The views of a scene show one set of named points, each view turned or mirrored, shifted and resized as a whole, with a little noise and some points left out.

Scene 1
View 1
Lis: -28  -15  -28  12  -72  15  -7  -40  -25  39  -17  47  26  -32  -31  -6  -12  -30  -35  21  -6  -22  21  -5  -31  18
bafog: -11  -15  -30  -12  -80  11  3  -22  -11  42  1  50  38  -24  -43  25  8  -32  -6  11  5  -18  6  15  -30  18
dafe: -10  -13  -20  1  -54  22  -10  -4  -33  25  1  47  14  -26  -16  -11  0  -18  -33  15  13  -19  15  8  5  9
bize: -18  18  -20  12  -19  20  37  -65  26  40  -3  24  27  -8  -4  15  -23  0  -7  76  -17  -17  3  -3  -39  -3
gev: -22  -5  -12  16  -16  36  -13  -8  -36  13  -2  35  -4  -24  15  -39  -15  -1  -57  42  20  -16  20  -11  28  5
fif: 15  11  -7  44  -75  -7  -2  -19  -1  22  -5  52  42  -27  -47  10  -9  -9  10  30  -29  -16  20  24  -28  -21
Loko: 32  18  -6  33  -45  1  12  -19  24  21  11  45  41  -19  -28  15  -14  -6  14  49  -8  -13  8  31  -21  -28
fov: 33  14  -3  -24  9  28  28  21  19  4  49  30  16  5  3  7  27  6  11  34  38  1  -24  36  33  -21
Tek: -18  2  -13  5  -50  14  10  -32  -10  26  -10  39  21  -14  -38  16  4  -1  -5  21  -13  -12  10  9  -17  -3
zokof: 34  30  -5  47  -4  16  6  0  13  4  22  33  25  -16  15  -21  -25  13  -12  74  7  -11  11  23  12  -42
fimet: -3  1  3  43  -77  -2  -11  -9  -22  17  -16  52  27  -34  -62  7  2  3  6  2  -29  -9  23  20  -9  -27
Keleb: -2  2  -28  -12  -8  39  23  -20  8  27  23  32  19  -8  18  -2  -12  -11  -27  59  30  -13  -7  5  -2  10
Mebo: -7  10  11  44  -13  25  -15  10  -32  -1  -2  29  -9  -19  -10  -27  -4  25  -31  26  1  -5  23  4  34  -27
Pami: 26  -6  7  -6  -27  28  -9  58  -30  -11  31  44  7  -10  -16  -8  38  9  -3  -6  40  3  -5  38  56  -19
giva: 18  3  -11  -45  -7  30  33  13  16  11  47  29  20  10  -6  26  34  -1  16  23  41  5  -30  34  20  -1
gumek: 19  25  -2  22  21  29  18  -4  15  5  28  21  7  -3  25  -19  -14  21  -12  73  12  -5  0  18  21  -33
mosef: -31  -1  3  17  -47  15  5  -26  -25  17  -22  32  4  -12  -46  8  11  17  -5  6  -17  -11  17  6  -2  -7
ves: 22  23  3  52  -10  19  -8  11  -11  -1  14  30  8  -23  12  -37  -17  16  -28  59  10  -13  24  15  25  -37
Kon: -19  -13  -20  -8  -44  28  2  -13  -23  29  3  40  14  -20  -18  2  10  -8  -22  8  17  -12  5  8  3  14
View 2
bafog: 7  -15  -37  -21  -17  -10  -9  45  -10  18  -1  -24  21  -3  -25  -27  -33  5  34  9  4  9  27  8  23  -29
bize: 15  10  7  -19  -2  -12  46  40  -41  -5  3  30  17  11  -1  -43  -15  0  -2  -7  -13  -8  -9  4  36  -16
mosef: 45  -31  -33  -23  -11  18  22  13  24  -11  5  -29  27  8  -8  -15  -8  28  32  15  -4  -5  3  14  16  -19
Tek: 30  -10  -20  -21  -15  -3  14  36  -6  4  5  1  17  -1  -14  -20  -25  4  25  15  -3  1  12  12  18  -24
Loko: 23  21  -2  4  -22  -13  3  57  -18  3  -6  16  15  8  1  -2  -19  -9  2  2  15  -17  -2  48  24  -35
Pami: 8  5  -28  7  -46  35  -12  22  46  8  -31  -29  -4  44  -19  52  1  21  43  -5  22  4  -3  31  -15  15
fov: -12  36  2  2  -47  20  9  33  -5  11  -29  16  -12  52  -18  36  -5  2  23  -21  13  7  -6  19  -10  31
Keleb: -11  13  -5  -18  -13  6  29  34  -22  2  -18  -7  9  37  -16  -15  -3  15  11  -26  -1  6  -17  -9  25  7
Mebo: 34  -5  -13  -9  -14  25  30  9  35  -19  -11  -20  16  33  2  9  14  35  9  -2  6  -19  -35  29  17  -4
zokof: 15  33  11  6  -16  7  22  38  -5  -13  -20  12  12  37  2  16  7  10  -19  -15  15  -24  -45  46  29  -8
ves: 30  17  -2  2  -14  19  27  27  21  -18  -21  -8  15  42  4  17  18  23  -9  -11  17  -24  -46  44  24  -6
Lis: 21  -28  -34  -29  2  -11  11  32  -4  3  1  -41  34  -4  -12  -48  -18  21  22  4  -4  -2  4  3  43  -38
fimet: 55  -16  -32  -9  -19  4  -5  39  19  -4  11  -12  26  -10  -6  -7  -20  12  19  29  12  -19  7  51  12  -44
dafe: 12  -12  -32  -20  -13  10  4  27  14  0  -10  -43  22  16  -18  -15  -8  23  29  -2  11  -2  -5  6  27  -17
gumek: 14  28  15  1  -16  19  40  30  -3  -14  -17  18  4  55  -1  15  11  11  -6  -24  7  -12  -43  22  18  12
giva: -19  25  -4  -6  -47  18  8  34  -9  21  -25  9  -12  40  -28  25  -17  -8  33  -17  10  19  13  2  -14  31
Kon: 10  -14  -27  -24  -18  12  14  24  5  6  -6  -28  19  16  -20  -15  -15  21  32  -2  1  11  5  -2  16  -8
fif: 40  -1  -22  -6  -16  -15  -8  49  -2  1  6  -1  24  -9  -1  -9  -22  0  6  16  15  -15  6  52  25  -49
View 3
gev: 21  22  -1  3  10  -37  -11  19  -8  -20  2  -24  14  -7  -2  -1  -12  21  3  3  25  -62  26  3  -8  11
gumek: 10  11  -7  38  -6  -21  -12  35  -8  11  31  6  18  16  -24  -3  -3  35  -27  4  -19  -17  14  12  -30  50
bize: 20  -11  -36  25  -18  -2  -6  -5  -1  37  32  -31  16  53  -29  -40  8  13  14  -3  11  2  0  22  39  24
bafog: 27  12  -33  -10  30  -26  24  -33  7  19  14  -18  -20  33  36  -26  -7  6  12  -11  32  13  13  -3  49  -27
giva: -16  17  -13  28  20  -51  27  -2  7  36  30  32  -4  -3  23  -19  7  25  -42  -37  -37  34  48  9  5  20
zokof: 29  14  -11  41  19  -13  -17  33  -8  13  37  13  -4  36  3  14  -24  32  -37  13  -4  7  -10  -12  -52  59
Kon: 19  14  -12  -5  25  -38  17  -10  10  5  6  -20  -9  5  20  -13  -6  19  0  -15  16  -17  31  0  29  -10
Keleb: 6  20  -21  28  -12  -34  -2  -4  1  14  25  10  31  -2  -4  -30  6  6  -1  -15  3  -12  25  16  10  15
fov: -13  14  -8  37  16  -44  11  13  4  24  32  41  6  2  15  -6  3  33  -50  -22  -37  27  42  7  -19  38
Tek: 27  -5  -22  0  25  -21  18  -8  6  25  17  -41  -21  39  3  -16  -5  22  4  -7  9  3  14  0  39  -5
mosef: 25  -3  0  -20  39  -27  14  10  5  -3  0  -60  -29  14  5  4  -17  34  9  -6  18  -38  30  -5  27  -9
fif: 48  0  -29  7  38  -2  6  -9  4  28  28  -36  -35  69  19  -3  -21  22  -4  12  27  21  -16  -16  13  6
Loko: 36  -4  -29  31  19  -5  1  -1  4  35  38  -10  -20  65  10  -11  -9  22  -12  10  10  30  -17  -6  2  24
View 4
gev: -39  -14  -13  -7  26  3  45  -2  18  -1  40  -47  -47  23  4  14  45  -2  34  -14  -35  15  16  -16  34  43
gumek: -6  -21  11  -19  48  -7  -3  -20  -18  7  20  -2  -20  -11  8  0  29  -23  26  38  -5  6  13  -2  6  4
Keleb: -18  -23  13  -35  22  2  35  4  -8  13  51  -2  -9  -16  13  7  32  0  4  1  -15  -8  47  -31  10  32
Tek: -17  12  -3  26  -11  10  39  3  -15  43  70  -9  -1  9  -36  5  12  25  -5  -14  -41  -8  12  -28  -19  32
fov: -30  -8  36  2  52  -25  -1  -8  12  22  48  34  -4  -24  47  9  13  4  -1  37  7  4  33  -38  -14  -17
Loko: 15  13  14  19  9  14  19  12  -26  45  33  19  -17  -19  -22  -17  -4  11  -6  4  -24  -30  7  13  -49  28
Pami: -56  23  20  55  55  -26  19  -7  59  23  49  -2  -35  16  55  18  12  28  14  15  -5  13  0  -34  -26  -15
Lis: -17  4  -14  12  -17  23  72  23  1  34  65  -33  -28  19  -38  6  15  29  1  -50  -57  -20  24  -21  -6  70
mosef: -39  19  -18  40  -6  2  44  -1  10  34  62  -44  -20  44  -35  19  23  18  18  -20  -49  11  -12  -26  1  29
ves: -3  -2  -2  9  50  -1  11  -20  6  6  7  -19  -51  6  4  -3  32  -14  38  21  -16  7  -13  17  -5  22
bize: 15  -20  16  -39  -2  16  20  6  -55  32  55  18  12  -27  -35  -4  14  -6  -17  11  -28  -24  43  -16  -7  36
fimet: -11  37  -8  66  -6  16  34  6  -1  50  50  -16  -28  24  -42  -1  0  32  2  -22  -47  -14  -26  0  -46  26
dafe: -32  11  -8  22  8  8  55  9  24  27  59  -24  -33  16  -2  11  19  26  11  -27  -37  -8  19  -24  -6  45
bafog: -22  14  0  25  -21  13  63  28  5  48  83  -2  -10  2  -20  12  0  43  -17  -37  -43  -31  31  -35  -29  50
Mebo: -27  6  -9  28  37  -6  13  -21  14  9  28  -36  -42  29  -10  6  36  -3  36  10  -34  25  -20  -6  8  17
fif: 11  30  -4  43  -3  21  30  17  -12  47  38  3  -25  1  -43  -14  -1  23  -4  -15  -42  -28  -10  10  -48  37
giva: -38  -9  39  2  35  -23  12  3  15  30  69  37  12  -22  44  19  12  26  -15  26  3  2  43  -58  -19  -17

In a view up to two points have been moved. Name them for each view, in the order of its rows, or write -.
view 1: mosef
view 2: -
view 3: zokof
view 4: bize
